A landscape with many peaks, sampled at points; each row gives a point and its height.
From any point a climber steps to the highest of the 2 points nearest to it. It stops when none of these is higher. Distance is the straight distance between rows; heights are no part of it.
Z742: [191  86 165 125 126 153  99 116 123 102 128  94 115 138  95  99 138 132
  99 129]  height 30.4
Z189: [ 89 175 130 227 106 138 121 138 129 146 149 138 131 164 141 140 129 122
 207 173]  height 9.5
Z632: [172  78 133 132 153 168 127  95 105 136  82 104 100 157 114  97 166 124
  38 128]  height 30.6
Z676: [166 129 140 162  86 145 138 150 166 146  89 182 150 120 114 178  98 128
 158 159]  height 58.8
Z363: [ 93 122 164  86 170  98 146 125 139 136 145 119 107 104 131 139 139 138
  96  99]  height 52.0
Z594: [150 178 127 110 194 125 105 137 185 152 120 136  94 144 174 150 104 117
 150 123]  height 50.2
Z22: [134 170 122 142 117 102 128 105 108 105 135 147 163 134 127 120 134  87
 146 146]  height 25.3
Z405: [137 143 166 149 146 138 148 114  90 141 122 135 125  87  48 138 151 105
 128 176]  height 23.0
Z309: [109 119 167 169  98 120 128 146  90 171 185 114 153 162  75 128  63 102
 170 126]  height 31.5
Z977: [149  96 184 130 108 143 140 102 131 107  72 126 129 125  78 100 109 120
  82 102]  height 24.4
Z934: [106 125 120 104 120 121 144  78  79 145 163 152 173 167  62 162 136 102
 163 159]  height 30.8
Z849: [127 132 183 164 104 154 143 151 102 143 134  78 106 125  63 101  98 121
 154 160]  height 38.3
Z802: [125 159 160 192 114 148 141 116 157 118 152 154 113 134  88 127 130 101
 164 170]  height 3.1
Z168: [ 87 129 126  93 165 124 142  70 137 104 103 193 136 135  93 137 111 111
 111 123]  height 28.6
Z839: [193  66  94  91 146 184 122 120 137 137 104 109 135 152 143 165 137 172
  99 158]  height 22.3
Z113: [ 38 122  92 102 108 106 155 143 137 128 138 154 155 116 149 128 162 157
 196  73]  height 48.1
Z498: [ 66 139  37  94 126 134 132 140  94 115  79 159 133 138 138 117 104 139
 196 105]  height 24.0
Z888: [114 148 146 175 143 111 149 175 122 151 186  76 111 131 119 128  84 143
 121 138]  height 26.5
Z871: [149 165 123 107 191 132 135  71 128 114  95 125 114 138 114 107 139 103
  96 147]  height 16.9
Z245: [175 110 183 141 103 124 116 123 137 101  81 110 134 162 151 117  94 126
 149 120]  height 51.1
Z628: [162 121 153 120 144 125 128 145 162 136  96 162 149  94 123 178 116 139
 126 120]  height 58.2
Z565: [159  90 203 101 119 128 108 116 134 103 167  95 126 143  96 117 168 131
 170 116]  height 37.0
Z590: [148 126 178 138 166 112 113 121 108 102 179 110 113 129  72 110  94 102
  94 129]  height 20.6
Z182: [117 149 168 171 133 108 123 146 154 162 172 153 133 155 139 156 109 110
 191 130]  height 11.1
Z725: [123 138 195 172 119 145 168 154 186 164 119 104  82 129 129 136 132 149
 157 147]  height 71.2
Z157: [ 75 136 117 108 102  89 126 150 136 101 113 124 143 125 183 112 122 140
 155  61]  height 31.3
Z551: [152 114 134 133 137 105  96 139 135  97 191 103 106 127 199 105 156 120
  83 122]  height 33.5
Z822: [126 178 138 115 161 120 151 119 134 145 111 134 115  69 117 136 196 111
 127 148]  height 43.5
Z730: [ 93 132  71 110 108  89  83 127 100 138 136 209 171 120 134 162 106 104
 128  91]  height 14.8
Z795: [ 65  86  92  98 173 102 155 170  90 108 105 138 119 102 126  96 109 187
 152 108]  height 43.3
Z592: [118 168  98  77 169 113 131 132 131 165 145  98 142 148 161 159 143 137
 185 115]  height 42.7
Z859: [147 149  89 107 120 138 160 113 125 116  82  87 138 106 148 115 166 151
 101 151]  height 16.7
Z491: [115 182 145  96 188 125 123 100 156 160  96 163  91 135 143 143 119  84
 144 129]  height 54.5
Z794: [161 171 126 156  83 139 165 106 160 111  73 137 149 123 142 114 155 115
 147 161]  height 7.5
Z470: [118 114 169 185 139 180 129 159 212 136 160 107  60 130 103 141 121 175
 123 134]  height 55.9
Z526: [ 85 144 109  90 153 127 164 106 116 122  71 124 118  85 120 113 152 142
  82 116]  height 36.3
Z242: [ 86 124  41 105  98 124 129 121 104 110  82 199 174 132 130 145 113 142
 163 131]  height 22.2
Z279: [102 114  92 100 105 111 126 152 155  79 120 105 119 136 209  97 132 168
 125  76]  height 34.1
Z851: [ 30 119  81 108 108 107 117 131  98 160 150 173 152 125 151 126 151 131
 199  53]  height 51.8
Z373: [144  87 184 121 109 112 121 120 106  93 174  67 109 154 125  82 117 122
  93 116]  height 30.0
Z328: [121 103 107  95 147 140 157 108 178 120 102 120 112 147 154 119 116 163
  63 104]  height 51.2
Z307: [124 116 129 121 114 104 123 127 106  83  99  80 119 141 194  78 115 144
  87 110]  height 49.2
Z706: [130 155 116 134 172  97 124 181 105 167 176 119 156  75 115 168 128 138
 127 120]  height 30.1
Z365: [131 156 116 117 133 120 105 118 132 125  90 209 142  71 123 161 158  96
 121 132]  height 17.9
Z764: [114 172  75 117 108 111 111  87  71  89  96 158 166 127 136 113 157  87
 156 145]  height 22.6
Z614: [119 117  98  78 142 151 139 125 156 140  89 110  91 113 192 129 198 167
 109 121]  height 50.4
Z601: [128 166 153 124 171 129 151  78 106 132 113 134 118 117  80 124 143  89
 119 167]  height 20.0
Z374: [163  95 119 131 141 142 129 119 172 114 123 129 111 126 152 113 137 141
  33 106]  height 56.7
Z881: [192  65 157 164 105 176 113 134 181 127 138 118  94 161 156  98 139 123
  67 115]  height 28.5
Z380: [107 139 145 140 112  97 151 128 104 159 164 106 168 175 115 134  63 104
 151 119]  height 29.5
Z51: [132 146 115 171  83 122 126 157 161 176 124 210 142 119 138 186 133 121
 165 162]  height 56.5
Z741: [177 101 153 143 140 137 127 109 122  98 129 108 117 102  95  96 167 127
  57 130]  height 34.0
Z677: [ 96 174 130 123 115  94 161 144 145 152 151 109 146 119 158 128 143 121
 152 104]  height 37.9
Z883: [122 123 176 148 125 119 113 118 125 168 126 192 107 155  98 163  80  86
 146 159]  height 62.0
Z780: [180  82 139  87 166 179 120  85 104 134 111  86 104 167  90 120 155 139
 105 158]  height 8.0
Z442: [ 87 124  79 104 127 104 106 160  71 106  89 137 165  93 150 129 143 148
 176  88]  height 31.8
Z141: [144 112 156 119 120 138 110  94 100 114 137 176 143 132  34 138  92  83
 117 146]  height 24.1
Z700: [ 81 137  83 132  98  84 111  90  68 219 186 171 161 141 128 133 160 115
 140 113]  height 22.1
Z341: [117  60  95  95 150 172 163  95 183 112 102 130 106 187 150 110 132 181
  88 115]  height 46.5
Z861: [109 180  96 164 141 117 112 157 124 184 150 190 135  87 123 175 144 103
 161 152]  height 26.7
Z557: [155 127 166 151 162 127 137 111 148 117 101 151 116  82  88 112 148 117
  53 113]  height 38.1
Z384: [117 144  92  79 182  99 107 131  84 115 152 105 148 118 140 141 144 141
 135 111]  height 35.7
Z198: [176  85 100 121 108 139 117 126 142  79 186  98 143 154 167 121 106 141
  69 130]  height 50.3
Z163: [131 136 182 183 122 152 139 142 126 127 137 117 105  80  54 126 170 128
 148 168]  height 26.2
Z768: [127 131 104 128 134 131 158 160 128 166 171  77  98 117 165 132 101 143
  58 152]  height 19.8
Z225: [107 144  98 118 106  92 109 160 122 145 126 171 178 101 151 163  99 116
 139  84]  height 13.9
Z208: [ 94 151 157 210 146 116 125 169  83 166 177  82 131 140 103 132  93 134
 168 139]  height 30.5
Z220: [ 95 129 112 150  93  93 130  93  56 199 176 153 170 162 105 133 127 100
 144 142]  height 20.5
Z989: [ 92 167 113 102 123 117 156 106 112 117  86 145 134  63 116 121 186 111
 113 126]  height 39.9
Z86: [165  71  80 105 121 149 107 129 153  86 146 117 147 155 203 136 129 162
  91 125]  height 55.3
Z273: [101 125 135 110 112 113 143 132 148  98  65 130 120  87 171 104 160 151
 111  84]  height 38.0
Z439: [154  96 209 130 101 163 106 171 155 152 114 105  95 127  78 103  85 133
 149 122]  height 47.6
Z166: [ 75 184  97 132  97 112 114 155 107 216 140 173  96  93 144 158 138  73
 151  92]  height 24.9
Z484: [ 76 138 108 102  93 114 147 146 141 109  83 146 139  70 157 128 179 153
 152  81]  height 41.2
Z960: [ 64 138 146 106 119  93 140 111  78 149 111 136 153 126 138 134 163 113
 172 118]  height 51.6
Z660: [166  97 189 126  90 166 139 125 191 133 110  94  96 168 106  85 101 129
 113 107]  height 25.4
Z743: [132 140 169 105 178  97 112 126  87 149 126 105 131 133 141 148 147 121
 169 137]  height 39.4
Z624: [113 116 137  95 125 136 189 108 183 127 111 121 133 129 109 143 126 161
  98 115]  height 47.1
Z732: [146 126 141 132 143 144 161 141 180 165 138 103  82 121 162 134 148 149
  91 148]  height 60.2
Z177: [162 131  98 113 157 167 150 107 167 157 135 105  94 145 171 129 174 132
  86 164]  height 54.7
Z739: [153 162  93 138 137 100  97 156 127  98 183  97 113  96 181  99 145 118
  88 120]  height 37.7
Z444: [108 125 130 161  62 112 155 110  95 204 172 140 169 174 110 143 132 113
 179 149]  height 19.2
Z165: [108 147 104  84 132 116 152 129 156 154 129 144 169 133 143 179 150 145
 189 116]  height 40.4
Z409: [109 169 110  93 144 107  84 125 142 133 127 186 127 108 154 158 140  79
 165  84]  height 54.3
Z588: [171  88 158 145 130 137 111 128 182 115 174 123  95 145 187 111 158 125
  83 120]  height 30.2
Z475: [141 117 158 139 132 179 123 168 167 159 164  86  87 147  66 128  74 155
 148 153]  height 19.7
Z854: [166 103 201 183  94 166  92 169 162 124  99 145 110 115  88 123  95 129
 167 128]  height 51.3
Z143: [105 137 164 133 111  98 128  98  79 166 138 145 146 162 126 145 152  89
 187 153]  height 47.3
Z891: [108 127 192 200 132 141  97 143 150 144 116 181  86 144 115 154  80 111
 168 151]  height 67.0
Z684: [181 129 117 176 153 175 110 164 131 119 140 109 120 105  58 147 105 157
 130 174]  height 14.1
Z8: [162 117 150 179 147 205  54 147 139 108 124 109  80 135  40  62 114 137
 116 146]  height 46.4
Z868: [100 187  90 111  98 120 107  87 105 120  85 181 113 120 146 118 164  62
 148 131]  height 20.4
Z293: [110 193  32  96  95 141 130 118 122 118  92 147 145 108 137 142 127  99
 156 108]  height 52.4
Z781: [151 102 132 116 149 145 134 105  86 139  82  75  97 144 156  95 136 133
  59 149]  height 36.4
Z545: [ 66 183  68 106 100 103 130 110 123 158 154 189 118 114 120 144 119  71
 108  98]  height 33.9
Z644: [195 113 190 156 178 148  87 131 165 125 122 145  98 119 109 147 159 134
 160 145]  height 44.8
Z867: [113  76 168  94 141 134 148 107  86 127  95  68  97 151 130 105 119 153
  90 131]  height 44.6
Z124: [131  44 136  92 124 144 125 113 119  76 135  98 127 147 100 104 113 171
  86 110]  height 55.4
Z154: [ 84 116  77 102 156 133 160 125  94  89  56 138 121  79 111  91 149 169
 112 124]  height 31.6
Z675: [ 43  81 123 103 151  95 150 143  91 116 117 160 151 117 112 128 110 164
 159  96]  height 51.0
Z736: [157 121 152 123  77 154 105 139 120 126 153 119 157 154  47 111  81 106
 178 145]  height 34.9
Z24: [ 79 160  80 129  86 101 102 117  83 242 158 165 119 132 153 141 149  94
 152  93]  height 23.7
Z90: [ 91 127  47 113  57 105 124 110 112 151 115 199 162 162 141 152 135 134
 150 128]  height 20.8
Z68: [113 158 112 123 137 119 142  99 104 176 165 173 155 130  83 174 158  94
 161 172]  height 29.0
Z880: [103 163 100 105 124 126 109  83 135 101  74 210 122  92 130 124 163  81
 114 115]  height 19.1
Z680: [124 124 146 106 154 123 137  95 120 112 127 172 146 110  56 154 104 106
  92 129]  height 26.0
Z452: [144  57 122  81 124 187 149  91 175 127 128  97 107 199 134 127 126 163
 102 125]  height 42.6
Z81: [118 142 133 106 154 107 129 109  94 117  83 117 140 151 137 121  73 116
 120 124]  height 17.4
Z493: [141 121 130 147 134  85 115 155 100 140 190 107 202 133 125 145 101 137
 151  92]  height 11.6
Z144: [154 141 105 117 189 136 124  88 142 120 105 120  98 152 142  98 111 114
  42 122]  height 13.2
Z174: [ 61 171  83  77 131 124 135 102 145 138 107 192 112 107 121 149 111  91
 119  89]  height 32.8
Z121: [143 195  74 144 131  97 113 159 118 109 162 101 147 105 154 108 100 107
 104 113]  height 42.4
Z430: [155 159 108 168 143  95 114 180  97 116 142 117 156  91 129 128  76 123
  96 129]  height 47.8
Z335: [154 145 108 115 110 126 148 125 168 109  87 121 154 139 160 136 104 145
 126 122]  height 50.1
Z542: [ 93 151  55  98 127 133 142 133  83 102  46 130 149  84 127 115 118 148
 120 121]  height 27.1
Z639: [149  64 178 102  97 138 121 106 131  68 129  97 138 140 103  99 170 156
 145 107]  height 34.2
Z503: [147  45 179 101  98 169 133 136 130 150 145  78  94 126 111 110 145 144
  75 121]  height 70.4
Z258: [103  82  84 106 123 131 119 134 108  83 117  96 105 150 215  79 131 161
  99 115]  height 40.1
Z401: [175 126 136 173 131 155  95 173 130 114 179  96 134 133  66 135 100 150
 168 155]  height 12.4
Z75: [162  67 124 122  78 172 146 102 148 106 149  79 123 171 173  98 155 139
  84 142]  height 23.3
Z71: [122 190 119 191 112 118 117 155 166 131 133 174 122 102 158 136 139 101
 165 141]  height 53.4
Z159: [156 143 164 174 109 104 121 157 119 114 125 106 141 137 142 116  81 120
 139 133]  height 45.5
Z665: [102 169 127 192 153 101 120 192 101 169 165 117 139  68 128 147 136 140
 148 127]  height 27.9
Z552: [163 166 137 194 132 149 139 124 186  98 130 143 116 125 112 116 134 125
 131 159]  height 4.4
Z920: [ 97 113  86  98 104 122 154 128 108 153 108 167 196 124 116 188 152 155
 184 135]  height 38.2
Z636: [158  87 132  80 137 155 138 107 156 127 169  83 119 184 117 141 115 154
 124 136]  height 39.3
Z826: [178 100 179 173 104 169 129 129 205 119 130 116  86 153 107  75 140 128
  89 108]  height 26.8
Z28: [ 29 105 119 115 116  82 129 129  68 142 129 166 160 115 132 125 137 132
 154  85]  height 58.1
Z831: [124 155 101 107  94 124 126 112 136  97  63 139 158 146 187 121 148 126
 193 123]  height 20.3
Z277: [112 135 180 175 119 119 139 145  75 159 167  91 131 133  72 121 111 108
 168 150]  height 34.3
Z15: [143 109 137 110 153 110 108 120 114  82  91 132 145 101 140 124 149 149
 102 109]  height 54.6
Z116: [175 124 193 148 145 126 103 122 134 104 150 124 122 131 100 125 156 112
 173 143]  height 40.5
Z149: [118 177  86 174  61 109 123 150 144 178 135 188 139 126 162 151 143 102
 168 146]  height 54.9
Z897: [148  94 137 157 156 208  99 159 162 153 174  89  61 152  95 132 100 159
 116 167]  height 17.6
Z462: [178  46 110 106 160 181  95 108 121 123 105 129 122 160 170 140 157 144
  81 138]  height 24.8
Z705: [103  72 156 114 121 120 150 107 115  68 106 102 121 127 133  87 182 177
 129 113]  height 30.3
Z216: [130 171 154 150 163 139 170 104 173 142 139 129  96  99  95 123 176 117
 114 158]  height 39.7
Z731: [168 107 139 129 104 141 126 123 133 123  75 187 168  97  87 176 113 127
 123 143]  height 62.1
Z937: [161 125 171 147 100 131 154 135 142 130  70 134 141  75 120 143 176 141
 136 143]  height 32.2
Z525: [116 109 127 105 130 105 136 139 147 124 194  87 110 156 181 122  93 136
  71 110]  height 33.8
Z59: [137 123 134 110  90 140 137  97 105 117 176 127 178 156  38 133 121 101
 169 145]  height 33.0
Z760: [ 98 209  84 207 124 137  92 143 142 129 123 189  98 110 145 138 124  92
 158 161]  height 56.4
Z300: [159 129 134 183 120 117 117 180 123 133 187  99 170 139 112 146  83 142
 165 123]  height 10.8
Z699: [131 106 101 103 161 159 116 133 137 161 129 114  86 133 206 127 114 114
  42 128]  height 13.6
Z392: [168 122 137 102 167 158 146 100 117 141 137  83 108 131  85 133 168 137
 108 174]  height 10.2
Z886: [176  66 126 124 121 162 106 129  85 119 141  78 123 150 176 119 130 125
  86 162]  height 40.2
Z201: [118 122 131 122 112  80 107 159  93 106 113 102 176 133 182 121 107 144
 152  82]  height 28.2
Z217: [164  89 159 132  91 126 131 118 130  83  92  82 131 152 157  86 108 143
  92 109]  height 57.9
Z333: [138 118 176 117 139 107 125 120  78 119 116  86 131 151 109 117  83 114
 123 129]  height 20.1
Z726: [132  68 119 111 148 130 114 118 123  92 113 124 119 112 165 106 158 157
  48 107]  height 65.4
Z992: [172 124 145 110 123 173  89 145 148 123 167 106 133 150  35  95  70 123
 158 148]  height 37.1
Z46: [171  92 130 127 151 193 140 137 126 170 166  85  88 126 109 148 167 144
 103 193]  height 12.5
Z31: [160  65 167 113 136 155 114  95 104 105  72 105 113 153  87  84 129 140
  72 101]  height 26.9
Z681: [134 120 115 107 105 111 149 113 152  78 128  93 155 170 163 111 110 157
 133 112]  height 45.7
Z185: [170 100 197 140 121 136 114 152 166 135 108 156 128 120 105 158 101 130
 149 117]  height 54.8
Z290: [ 92 171  52  98  93 138  99 120 102 133  91 169 112 122 149 153 126  82
 172  76]  height 54.4
Z353: [118 133  97 140  83 109 144 145 121 189 146 168 197 113 132 184 152 132
 175 129]  height 36.2
Z872: [101  98  90  87 169 109 134 115 132  67 167 127 145 137 123 121 137 175
 121 107]  height 43.2
Z131: [ 82 151  64  67 178 118 111 131 109 124 138 117 133 131 144 137 147 147
 182  86]  height 39.6
Z461: [ 77 146 182 107 123  93 175 128 110 164 107  89 114 125 147 118 125 122
 127 113]  height 58.9
Z356: [ 79 151  99 112 119  96 130 118  92 164 139 137 175 163 147 137  83 104
 158  99]  height 27.3
Z878: [166 114 141 146 143 133 135 139 184 118 160 127 106 122 121 127 106 141
  60 121]  height 51.7
Z996: [ 99 109 124 117 110 114 133 127 106  81  51 136 150 139 173 104 139 157
 190 118]  height 23.1
Z459: [111 102 163 126  72 109 141 123 108 140 119 161 162 127 110 158 137 119
 152 129]  height 41.0
Z183: [130  34 163  91 132 154 126 122 137 126 141 106 101 141 126 127 118 156
  56 102]  height 63.4
Z901: [109 112 125  87 161 135 145  83 108  95  87 106 133 179 130 113 138 158
 179 145]  height 11.3
Z952: [146  98 141 124 106 117 142 160 136 131 188  70 131 146 153 134 108 155
  99 123]  height 37.4
Z620: [119  98 141 117 100 107 140 124 116  87 134 145 184 111  92 144 127 141
 135 106]  height 44.2
Z857: [173 160  91 154 198 154 124 144 148 130 144 130 116  99  87 159 114 150
 102 178]  height 16.5
Z486: [143 100 107 153 150 175 142 161 119 167 183  90  91 114 151 146 111 136
  59 184]  height 17.5
Z863: [ 95 204  80 131 126 122 129 163 134 182 140 162 115  71 128 161 127  86
 144 105]  height 25.7
Z517: [146 111 172 118 177 107 110 108  94 105 137  94 103 137 117 102  98 111
  66 121]  height 24.7
Z905: [157 114 108 173 154 184 128 152 103 152 160  71  81 122 132 130 138 147
  96 207]  height 14.9
Z971: [ 84 152 132 115 127  81 132 112 107  79 136 114 142 125 145  89 123 111
 109  93]  height 23.4
Z704: [ 96 131  82 124  92  94  75 146  74 111 102 162 174 120 177 128 123 112
 180  69]  height 28.3
Z38: [105 148  93  91 175  94 118 139 105 148 167 137 177  98 113 174 137 132
 142  97]  height 32.7
Z607: [141 175 118  98 191 115 123 121 162 144 164 112 114 162 153 147 124 119
 156 138]  height 46.3
Z762: [169 115 175 161  80 161 104 155 137 104 146 113 129 101  48  83 120 123
 147 140]  height 25.0
Z900: [130 163 105 174  93 111 129 110 100 148 159 166 157 154 106 137 121  88
 156 178]  height 27.2
Z350: [135  97 118  78 185 157 144  79 113 123  82  97 110 165 127 126 166 166
 130 158]  height 8.2
Z707: [ 48 132 101  80 165 123 148  96 152 103 106 193 115 115 112 126 125 127
 131  92]  height 31.0
Z664: [145 150 150 138 172 102 106 162 115 152 158  85 104 135 173 132 133 131
 148 140]  height 36.1
Z215: [124 158 123 147  55 119 151  95 133 122  90 180 146 119 141 128 171  95
 143 162]  height 8.5
Z724: [ 91 143  74 118 104 130 171  84 122  63  80 152 164 116 114  97 152 139
 131 138]  height 11.2
Z598: [137 122 164 180 128 151 139 175 165 146 164  83  87 123 133 142 140 172
 148 159]  height 63.3
Z286: [122 121 126 108 127 113 107  67  95 110 126 197 145 170  85 150  96  83
 121 154]  height 22.0
Z214: [119  82 195  95 158 126 144 108 154 136 119 119  91 129 108 128 131 144
  73  97]  height 57.0
Z487: [ 62 117 116  90 119 108 178 142 146 118 122 119 144 101 144 134 165 180
 146  98]  height 44.5
Z352: [ 92 106  54  78 166 129 125 132 107  90 148 110 112 112 154 111 147 168
  94 118]  height 36.8
Z32: [117 192  77 118 121 121  75 135 100 160 119 170 106 112 148 156 116  57
 168  88]  height 56.6
Z733: [168  96 114 151 154 179 128 140 149 164 144 108  87 149 183 133 109 122
  64 166]  height 15.5
Z10: [116  76 136 126 113 119 144 127 118  62  69 117 136 136 160  83 140 180
 146 113]  height 26.6
Z555: [102 124 120 129  62 125 161  72 113  90  85 171 163 133 107 120 152 112
 130 152]  height 9.6
Z158: [121 148 119 129 122 111 125 113 119  90  63 163 145  92 135 107 107 105
  80 104]  height 41.3
Z855: [ 64 146  61  91 136 114 121 121  89 138 105 140 158 171 155 127  79 123
 188  95]  height 25.6
Z226: [107 157  87 124  63 109 128 121 117 135  97 162 171 140 172 140 145 109
 178 121]  height 19.5
Z44: [152 112 189 148  96 141 124 122 116 102 116 130 130 107  56  95 103  96
 108 125]  height 22.7
Z103: [ 92 114 172  97 141 106 150 123 104 134  81  85  99 117 166 105 153 148
 109 117]  height 52.7
Z534: [180 113 153 141  95 134 134 137 134  99 156  91 141 110  88 116 145 143
 125 138]  height 27.4
Z142: [118 139  72  92 132 110 122 159 138 125 165  89 118 117 184 127 109 142
  76  97]  height 33.4
Z195: [114 155 146 120 143 112 110 105 124 168 116 192 113 150 138 160 117  81
 164 154]  height 58.6
Z389: [197 142  95 123 178 157 131 124 178 133 155 123 127 140 109 165 126 150
 123 168]  height 18.7
Z432: [175  70 137 162  87 195 126 130 148 120 191  90 106 150 165  99 161 110
  97 161]  height 21.5
Z600: [131 150 131  93 148 138 159 122 158 156  92 109 105  85 153 143 204 148
 120 133]  height 46.9
Z745: [138  90 163 139 101 132 139 148 122 125 215  60  98 142 124  98 122 131
  90 136]  height 33.6
Z79: [115 121 173 127  97 105 140 128 129 118  64 157 142  91 154 133 151 123
 130 110]  height 35.0
Z41: [181 111 156 137 162 189  58 152 141 124 149 111  95 145  50  99  86 133
 148 153]  height 40.3
Z696: [116 139 127 172 109  89 100 153 122 186 170 179 167 138 155 154 108 103
 173 107]  height 12.1
Z145: [142 121 177 170 158 145 130 144 201 127 164 133  84 122  99 131 101 139
 105 122]  height 50.5
Z312: [187  75 114 140 120 169 107 141 115 111 185  89 119 138 137 115 107 126
  63 157]  height 45.6
Z523: [152 105 191 144 120 170 129 148 132 157 111  80  79 126  71  87 101 130
 106 140]  height 43.6
Z391: [148 122 152 121 130 148 161 151 161 168 155  72 103 170 113 143  72 149
 132 148]  height 21.7
Z983: [ 18 136  82  97 126 105 153 108 106 110 122 180 120 129 119  99 119 115
 148  96]  height 28.4
Z896: [161 122 176 176 120 139 148 164 142 134 129 108 111  67 102 137 186 158
 132 157]  height 29.2
Z114: [122 153 129 166 129 125 169 154 159 141 174  75  88 137 147 108  91 140
  82 150]  height 22.9
Z505: [103 151 156 221 140 117 107 172 123 119 172 127 129  88 108 149 147 146
 160 141]  height 24.6
Z324: [186 126 120 123 126 157 137 117 166 111 176  84 123 177 102 120  99 136
 132 155]  height 35.9
Z436: [131 135 158 134 110 112 158 142 134 144 141 110 154 125 117 151 128 132
 153 131]  height 40.7
Z171: [112 155 110 101 110 127 147 118 191 115  74 165 141 119 163 137 125 128
 136  99]  height 53.5
Z712: [116 213  85 165 137 123  88 141 103 145 125 171 101  94 140 130 122  59
 154 136]  height 59.8
Z564: [133 132 166 129 119 143 193 139 196 168 127 104 103 120 114 148 126 153
 116 138]  height 65.3
Z834: [168 186 132 171 129 137 138 107 187 104 105 133 115 129 158  99 168 107
 146 150]  height 6.0
Z541: [160 114 186 202 147 174  83 145 145 100 118 137  88 107  59 100 121 129
 117 133]  height 55.0
Z940: [175 166  86 168 129 141 152 136 154 100 180  90 147 142  96 122  96 135
 121 171]  height 32.1
Z967: [192  97 191 164 164 175  76 132 179 119 129 147  84 126  64 109 151 125
 128 123]  height 49.0
Z12: [166 114 155 140 110 163 155 136 195 146 136  82  86 184 135 113  81 144
 109 137]  height 23.6
Z744: [181  66 140 115 155 150  89  94 114  90  92 110 118 175 165 100 151 140
  98 125]  height 28.7
Z820: [136 149 176 184 134 127 114 140 183 137  90 186  98 127 153 141  99 103
 150 134]  height 61.5
Z608: [ 83 142  99  85 168 123 134  95 101 103  76 135 131 155 139 111 101 129
 151 125]  height 14.6
Z97: [125 117 162 112 139 116 141 103 132 102 153 131 137 130  63 123  70 111
  84 108]  height 23.5
Z602: [133 164 100 185 110 136 142 134  90 145 149 146 158 130  69 147  86 101
 141 185]  height 25.8
Z274: [101 159 122 131  90 110 157 110 119 127  91 163 143 111 129 126 102  94
 100 134]  height 37.8
Z890: [115  74 128 105 126 112 139 121 121  61 159 112 160 127  99 120 124 173
 112 100]  height 48.9
Z722: [134 128 131 127 110  94  96 150  70 111  70 128 169 120 166 130  94 121
 145 113]  height 25.5
Z974: [128 152  96 163 108  93 118 166 116 173 169 137 201 117 157 146  98 122
 162  89]  height 13.0
Z589: [102 171  94 103 132  94 129 165 145 141 175  98 131 102 163 130 129 125
 118  71]  height 35.8
Z184: [156  94 151 122 113 131 131  99 121  84 170  72 114 152 150  88 170 129
 100 139]  height 26.4
Z990: [104 133  53 101 102  89  64 121  96 179 135 219 130 132 130 174 143 113
 130 101]  height 15.8
Z397: [127 154 166 144 156  94 122 112 132 103 128 150 118 100 120 104 119  91
  85 114]  height 43.0
Z433: [140 126  98 115 117 135 160  87 103  68  80  96 155 124 120  95 163 158
 111 150]  height 14.0
Z965: [ 74 112  89  94 144  99 124 170  78 107 100 108 132  84 152 113 139 171
 129  84]  height 36.0
Z829: [141 106  68  83 142 136 118 128 153  90 130 114 138 137 182 134 163 180
 134 123]  height 61.6
Z107: [125 140  86 104 122 103  90 118  98 160 113 218 150 102 113 187 155 104
 135 149]  height 16.8
Z631: [152 143 133 135 141 108 108 139 123 105  77 122 119  85 163  98 127 124
  69 101]  height 47.0
Z690: [169 167 109 157 116 147 156 116 103 119 119 110 159 120  76 136 125 113
 146 190]  height 23.2
Z877: [ 92 159 152 105 159  88 123 123 130 129 142 158 122  86 129 136 145  95
 113  97]  height 47.7
Z506: [143 164 145 137 135 129 136 122 196 132  78 163 111 122 162 126 119 107
 119 113]  height 56.8
Z910: [114 138  78  76 140 138 125 128 146 104  89 110 107 129 189 121 169 164
 167 107]  height 55.5
Z906: [109 121 178 126 143  92 121 129  69 176 146 114 165 154 130 152 126 114
 190 116]  height 43.7
Z454: [138 129 151 125 116  93 136 132 138 113 172  77 140 167 172 112 130 136
 145 116]  height 41.1
Z49: [208 105 102 120 141 170 129 149 166 148 139 103 124 134 146 171 143 168
 123 173]  height 20.2
Z211: [168 161 127 138 135 134 156 122 107 132  97  82 129 120 126 121 145 130
 131 176]  height 19.9
Z55: [ 78 168 105 128  90  97 146 115 120 171 132 183 128 134 126 145  99  86
 109 139]  height 35.6
Z651: [130 164 125 145 159 130 138 139 127 173 144 173 141  95  88 190 149 116
 166 174]  height 27.8
Z779: [134 147 169 177 132  94 114 185 136 143 149 101 121 132 177 130 103 133
 162 120]  height 40.8
Z645: [164  86 129  98 142 130  99 120 102 106 112  84 120 161 196 120 141 151
 125 143]  height 33.7
Z979: [115 177 124 187 123 118 112 130 141 169 165 164 137 165 157 149 142  99
 220 157]  height 10.3
Z130: [ 52 157  93 107 122  90 119 110 100  84 131 164 137 112 134  97 115  94
 117  77]  height 26.1
Z259: [163 126 132 127 150 105 116 164 123 125 119 127 152  95 128 160  92 145
 103 122]  height 53.8

Where does a climber stop that starts at each point below?
Z220 -> Z541
Z300 -> Z829
Z780 -> Z628
Z44 -> Z503
Z90 -> Z628
Z552 -> Z900
Z871 -> Z28
Z665 -> Z891
Z733 -> Z628
Z475 -> Z628
